Points, in no order, along strands that fork, close into loops and pass close to each other.
In the rows, zero is written as 128.
Points whose rows are less than 125 apart are linked; no others are. Some points are linked to none.
j_159: [ 96  94 103 132 133 167 164 146 109 103 149 117 118  82  94 152 175  61
  89 188 113 103 116  83 144]
j_697: [161  78 160 159  85 122 155 109  86 107  99 140 163 124 156  99  62 177
 106  95 142 134 132 112 104]
j_787: [128 135 143 121 150  88 110 109 159 201 123  82 139 104 128  92 106 155
 140 125  62  88 102 181 115]
j_631: [101 175 116 107 141 131 149 160 115  80 113 121  92 145 124 164 141  87
  94 111 165 153 127 109  86]
j_646: [148 155  98 109 107 121 108 105 160 179 133 201 117 153 145  99 146 157
 184  86 158 161 163 158 114]
j_625: [145 111 134 131 115 141 186  79  99 101 145  81 113 112 151 143  95 104
 140 128 114 129 123  67 153]
j_860: [195 125 143 178  96 127 186 106  79 127 127 140 154 146 133  91  65 138
 129 119 165 133 103  88 113]
j_958: [133 151 152 186 132 141 176 188  99 102 136 107 136 142 113 134 148 136
 111 140 134 117 165 111 123]
j_367: [111 164 144 146 132  66 155 125 103 102  71 114 146 130 143 191  93 116
  97 144 192 110 118  95 110]
j_728: [107 135 161 147 132  91 171  94 126  76 114 122 121 165 149 188 108 147
 113 118 200 143 154  65 118]
j_979: [129  92 114 152  98 133 110 133 137  76  66 144 146  54 130 141 129 138
 156 177 110 132 118 114 120]
j_53: [163 130 117 116 135 123 157  50 135 163 186 145 115 146 135 135 135 157
 167  85 104 169 181 119 144]
j_39: [124 104 126 117 166 170 124 122 151 115 125  96 110 137  61 139 167  79
  69 154  83 120  84 163 168]
j_283: [138 117 187 150 128 142 183 137 160 108 102 128 118 148 123 127  96 140
 147  89 140 102 136 115 145]
j_374: [ 90 161 129  59 149 104 126 110 121 138 174 121  82 163 111 140 122 129
 161  66 186 138 148  88 103]
j_614: [120 120 108 147  99 125 113 140 139 194 155 174 178 135 119 122 159 157
 117 142 168  95 155 109  97]
j_423: [121 127  90 158 116 121 120 156  86 135 134 143 103 110  77 118  98 150
 107 163 113 132  53 149 110]
j_325: [134 116 150 121 160 155 110  99 176 120 112 122 123 155  52 144 119 106
  79 118 104 128  97 158 121]
j_548: [164 145 132 140 137 153 145 116 114  86 125 101 149 119 146 151 133  98
 141 144 103 135 119 112 159]
j_339: [ 76 176 126 137 126 109 149 161 123 174 153 115 128 144 129 130 140 163
 111 125 145 101 140 133 120]
j_824: [136 167 128 126 112 132  53 102 147 130 101 209 160 164 130  62 148 150
 123  71 179 101 158 133 148]
j_267: [142 175 132 150 158 130 142 134 149 165 181 149 107 143 127 127 130 141
 160  67 109  97 157 110 137]
j_259: [ 87 115 154 142 152 133 166 113 185 142 112 109 131 143 140 137 140 142
 121 118 130  87 164 127 161]
j_769: [100 161 109  91 116 150 167 154 117 143 133 112 107 144 154 141 150  99
 100 140 179 163 144 108  98]
j_833: [113  70 127 146 125 111 160 143 158 159  79 124 133 158 137  89 205 223
 149 110 182 119 187 134 120]
j_375: [ 83 184 113  65 161  82 143 121  87 181 164  90  85 144 145 103 115 145
 103  83 164 152 152 136 163]
j_488: [ 92 123 100 137  92 135  75 134 144 176 173 145 182 151 129 125 155 179
 124 162 154 136 126 139 110]
j_358: [120 121 129 132 176 134 135 142 160 150 141 104 135 106  83 135 134 103
 119 123  67  71 128 116 122]
j_604: [ 81 106 109  45 106 169 108 188 102 107 187 108 109 140 135 168 151  89
 122 160 155 132 116  77 109]
j_129: [ 93 106 155 118 133 126 113 109 185 137  92 153 156 164  85  97 151 174
  99 111 179 126 157 136 108]
j_381: [152 122 123  98 136  99 157  94 159 217 134 114 106 134 162  86  97 138
 164  92 101 108 110 196 139]
j_474: [114  97 133 145 121 106 121 143 141 137  77 163 157 151 142  94 147 184
 122 100 164 126 188 135  94]
j_649: [141  73 158 135  90 198 171 119 125 109 117  91 142  93 141 124 106 116
 154 184  72 159 100 160 151]
j_939: [125 140 118 128 116  92 127 189 123 103 102 158  95  89 142 185 140 119
  77 134 126 121 125 144  59]
j_455: [125 138 121 182 123  71 125 146 102  66  74 121 137  76 129 168 119 103
 108 150 170 117 122 126 120]
j_553: [183 120 116 169 138 101 106 116  96  84  81 184 149  77 107 126 127 120
  40 121 116 141 116 158 133]
j_329: [160 112 138 158 107  92 119 118  92 111  81 126 172 123 143 125  74 162
 109 136 113 144 109 123 123]
j_655: [150 143 132 182 141 141 153 152 107  84 139 116 135 125 105 174 179  86
 112 150 140  63 132 103 107]
j_345: [170 103 143 173 135  84  75 114 131  84 132 152 114 104 120 186 132  78
 130 185 114 100  92 152  94]
j_562: [155 217 115 123 108 155 130 125 133 114 140 200  93 137 104 126 111 143
 181 100 121 149 115 133 181]
j_826: [160 121 114 114 160 141  94 101 145 148 123 126 166 163 155 107 141  75
 141 182 132 169 118 149 126]
j_919: [101 118 128 137 121 120  90 137 154 157 149 165 160 147 123  91 133 210
 109 126 129 133 151 152 168]
j_439: [129 133 133  94 137 145  92  83 142 114 128 143 124 192  95 112 146 185
 134  93 174 223 149 178  94]
j_627: [135 118 125 167  99 103 100 126  74  53  59 148 176  67 147 142 126 123
  81 147 146 105 112 107 162]
j_21: [137  83 155 175 101 131 120 103  94  69  52 135 172  66 158  84 110 146
  95 103 114  86 125 112 143]
j_124: [ 84  83 142 142 118 162 170 135 174 162 104  90 125 170 129  89 206 181
 139 154 170  96 152 148 136]
j_887: [ 77 144 138  90 153 175 142 137 111 157 170  71 101 164 118  78 141 123
 127 141 117 125 109 143 194]
j_106: [153 202 140 139 111 166 108 154 124  88 120 181 130 151 126 123 120 172
 127 100 140 171 141 143 172]
j_210: [136 119 138 120 132 101  77  92 170 143 125 122 176 146 131 157  90 132
 100 177 106 114  69 145 132]
j_825: [147 127 142 101 156 140 194  96 109 115 145 103 104 110 142 129  90 119
 131  94 106 156 171  82 165]
j_265: [107 103 128  66 150 111  92  66 156 123 166 149 101 172  82 167 119 115
  84 112 143 171 117 136  91]
j_223: [150 156 106 141  82 145 106 162  79  90 131 153 148 124 123  86 106 179
 116  75 106 103  94 136 178]
j_213: [104 130 146 168 131 130 185 131 114 100 173 103 115 154 121 172 146 153
 128 121 164 141 169  75 108]
j_969: [155 125 152 140 159 130 199  90 139 129 127 119 117  95 113 117 105 109
 109 110  96 146 159 133 129]
j_863: [140 151  95 136  99 147 105 157 103 145 120 159 142  91  96  90  90 160
 110 141  97 103  79 142 160]
j_753: [149 104 130 116 170 140 110 141 148 112 168  91 114 123  76 164 164  90
 101 126  42  99  97 151 164]
j_773: [133 175 122  97 146 111 114 107 152 148 186 142  99 171 131 134 142 126
 192  57 157 102 175  88 122]
j_146: [ 93 134 123 148 124 134 108 159 156 128  97 152 137  82 127 133 137 140
 171 167 101 116 145 128 124]
j_781: [139  95 127 164 126 111 142 112 123 169 166  85 147 121 142 129 123 169
 145 163  85 111 112 109 115]
j_777: [ 79 121 120 127 142 155 116 173 159 124  98  78 121 132 118 138 178 100
 126 154 127 129 149 133  62]
j_660: [105 166 119  94 149 102 154 129 136 189 132 124  81 153 157  92 102 104
 193  75 163 108 128 120 148]
j_399: [140 103 107  94 165 146  95 136 130 130 130 128 104  65 130 118 162  11
 118 182 110 103 120 107 140]
j_56: [148 118 102  80 144 130  75 140 141 109 114 127 131  85 126 151 121  44
 195 134  63  98 125 122 155]
j_14: [188  96 137 146 138 127  55  96 135  71 125 147 126 122 165 174 132  51
 157 175  87 137  68 143 121]
j_447: [ 89  63 145 135 147 139  74 140 154 123 106  66 123 122 141 114 171  97
 134 205 112 113 132 150  66]
j_801: [141 171 111 143 113 146  98 132 128 137 104 177 152 114  89  78 115 107
  88 136 137  96  96 150 165]
j_93: [142 167 132  84 151 118 104 161  83  96 144 114 112 153 167 188 133  60
  98 117 153 167 145 128 114]
j_479: [113  82 146 127 157 106  88 101 158 121 104  80 130  85 159 113 140  77
 149 170 102 119 149 119 102]
j_73: [125  82 149 115 123 158 175 122 139 174 141  85 125 120 138  95 116 153
 139 114  57 149 124 177 145]
j_805: [177 125 153 162 110 131 207 112 100 158 126 131 104 133 161  64 112 136
 165 106 166 149 127 128 124]
j_126: [111 132 127 167 133  88 153 135 127 184 144 115 162 143 153 123 140 154
 144 140 138 104 168 111  96]
j_248: [147 145 134 161  98 123 108 178 133  85 131 122 139 146  94 110 112 193
 118  91 130 114  93 154 137]
j_840: [162 106 108 145 122 138 108  94  95  95  65 180 155  75 122  96 110 135
  74 100  84 110 126 121 152]
j_850: [152 171 110 124  99 130  73 137 123 142  98 199 184 128 135 103 130 128
  74 108 157  83 125 128 156]
j_472: [142  80 136 158  59 176 153 137 112  95  76 129 146  66 127 101  88 145
 142 146  96 136 117 136 147]
j_966: [149 134 134 141 139 117 187 132 135 170 106 141  91 145 169  84 101 109
 192 100 153 109 113 104 120]
j_720: [150 186 122 127 119 139 106 158 100  98 117 169 131 175 131 111  92 144
 107 113 186 179 139 136 114]
j_272: [143 147 130 151 145  93 129 133  95 108 109 128 123 100 140 143  81 149
 105 125 107 173 136 149 115]
j_45: [126 143 108 127  87 102 132 180 108 130 137 155 121 136 147 183 128 132
  88 137 165 132 127 112  22]
j_584: [ 76 127 118 133 106 140 133 175 129 166 133 173 149 116 153 100 162 217
 131 143 123 139 176 127 141]
j_579: [168 135 105 145 138 112 102 128 119 107 104 179 137  87  99 141 108 137
  87 123 102 191 154 164 122]
j_694: [ 64 138 124 152 106 154 150 185 173 162 140 160 125 134 141 128 167 179
 151 130 147  86 163 130 127]
j_400: [156 105 130 126 156 132  93 109 150 100 123 125  97  96 125 160 120  53
 173 142  61 158  97 146 116]
j_736: [130 123 110 118 142 132 100 136 134 100 119 108 131  84 135 143 156  33
 169 177  83  74  91 126 175]
j_208: [ 75 128  87  75 105 128  93 176  91 105 158 133  92 122 156 199 143  97
 131 168 147 141  87  88  87]
j_950: [129 111 114  56 176  70 126 105  68 147 160  68 142 138 142 111 108 141
 147  97 113 174 143 132 137]
j_319: [136 156 131  68 164 122  99 114  95 105 154 103 127 169 130 158 122  98
 123 126 155 159 123 108 174]
j_859: [141  97 131 161 146 128 116 138 115 102 132 119 101 104 108 185 159  85
 106 190 109  96 102 102 122]
j_804: [125 126 168  93 105 171 174 131 129 135 170  86  95 157 127 122  87 129
 179  75 104 133 111 147 167]
j_270: [120 152  93  73 121 131  87  75 143 124 133 160 113 160 117 151 127 125
 123 121 158 225 126 148  90]
j_141: [120 101 106 109 145 182 138 136 112 140 146 138 103 110 108 126 160  45
 123 195 138 139 111  87 143]
j_839: [134  85 137 147 173 103 149 117 137 169 151  81 152  88 126 118 143 113
 150 115  73  65 178  83  94]
j_90: [157 157  83 137  93 105  73 109 140 190 128 211 154 152 126  64 153 164
 142  94 182 105 152 153 111]
j_692: [138 150 110  96 148 143  96  98 117  75 147 112 131 144 149 178 133  75
 134 150  99 171 121 133 197]
j_219: [170 160 119 152 112 180 162 109 115 101 148 147 117 128 117 145 113 125
 164 111  96 155 112 121 177]
j_915: [138  98 139 154 100 118 176 111 103 181 167  99 154 101 127  77 116 168
 126 146  85 132 134 161 109]
j_715: [149  73 154 134  99 179 192 119 118 140 143  69 131  71 151 111  89 104
 153 135  66 146 139 168 112]
j_205: [118 115 157 127  68 160 180 143 149 180 113 140 121 121 153  66  94 163
 152 109 118 122 101 173 194]
j_181: [150 129  98 146 119 120 102 166  92  95 134 165 124 159 118 148 122 143
 107 141 174 192 134 106  58]
j_531: [137 144 122 121 173 112 141 109 161 207 147 118 112 156 129  86 135 137
 161  83 131  92 144 146 108]
j_911: [112 140 123 133 136  99  78 125 166 123  94 110 122  60 166 162 126  87
 160 170  91 115 163 127  96]
j_52: [ 85 178 143  59 147 101 124 115 116 156 142 100  66 170 147  80 124 134
 160  68 178 135 120 119 164]
j_486: [ 65 136 102  88 117 180 146 161 117 116 161  94 109 156 130 157 178 100
 115 139 170 145 139  62 125]
j_790: [ 78 136 115  71 177  71 115 127  84 171 144  68 122 119 153 131  95 128
 124 115 153 164 129 123 148]
j_758: [ 95 106 146 115 132 158 123 100 189 111 107 125 133 143  68 128 127 130
  88 146 154 135 121 139  94]
j_94: [141 151 121 113 112 136 110  98 152 138 153 158 109 190 130 116 166 187
 186 103 149 199 167 167 120]
j_117: [ 90 102 156 130 122 144 170 107 152 149 153  85 119 179 132 119 188 180
 151 129 155 111 155  98 155]
j_308: [181  98 151 164 118  96  89 125 136 105 129 141 170 147 103 149 106 114
 108 161 103  90  55 153 118]
j_174: [137 142 152 167  89 136 171 158 137  78 118 141 129 124 106 149  94 175
 137  75 137 102 116 120 185]
j_4: [125 127 168 125 136  90 111 112 175 150 120  86 175 120 127 143  98 127
 128 140  76  81  87 161 153]
j_276: [108 120  93  96 136  94 106 175 114 103 136 130  78 118 131 198 145  87
 101 166 128 124  74 133  64]

A tip is a point with one link. Name the tips that can be reached along the links from each point below, in the order of the rows.
j_773 | j_950
j_646 | j_423, j_265, j_839
j_548 | j_969
j_911 | j_777

How many points has the smallest loop of links through each point below? Write - if it is on no loop.
j_374 | 6
j_339 | 7
j_958 | 26
j_400 | 9
j_769 | 17
j_911 | -

Name the points in between on the shortest way along the links from the first point to the second, in order.
j_223; j_270 | j_863, j_801, j_850, j_824, j_90, j_646, j_94, j_439
j_979; j_919 | j_472, j_649, j_715, j_73, j_915, j_781, j_126, j_614, j_488
j_117; j_358 | j_124, j_833, j_474, j_129, j_758, j_325, j_39, j_753
j_141; j_21 | j_159, j_859, j_655, j_958, j_213, j_728, j_367, j_455, j_627
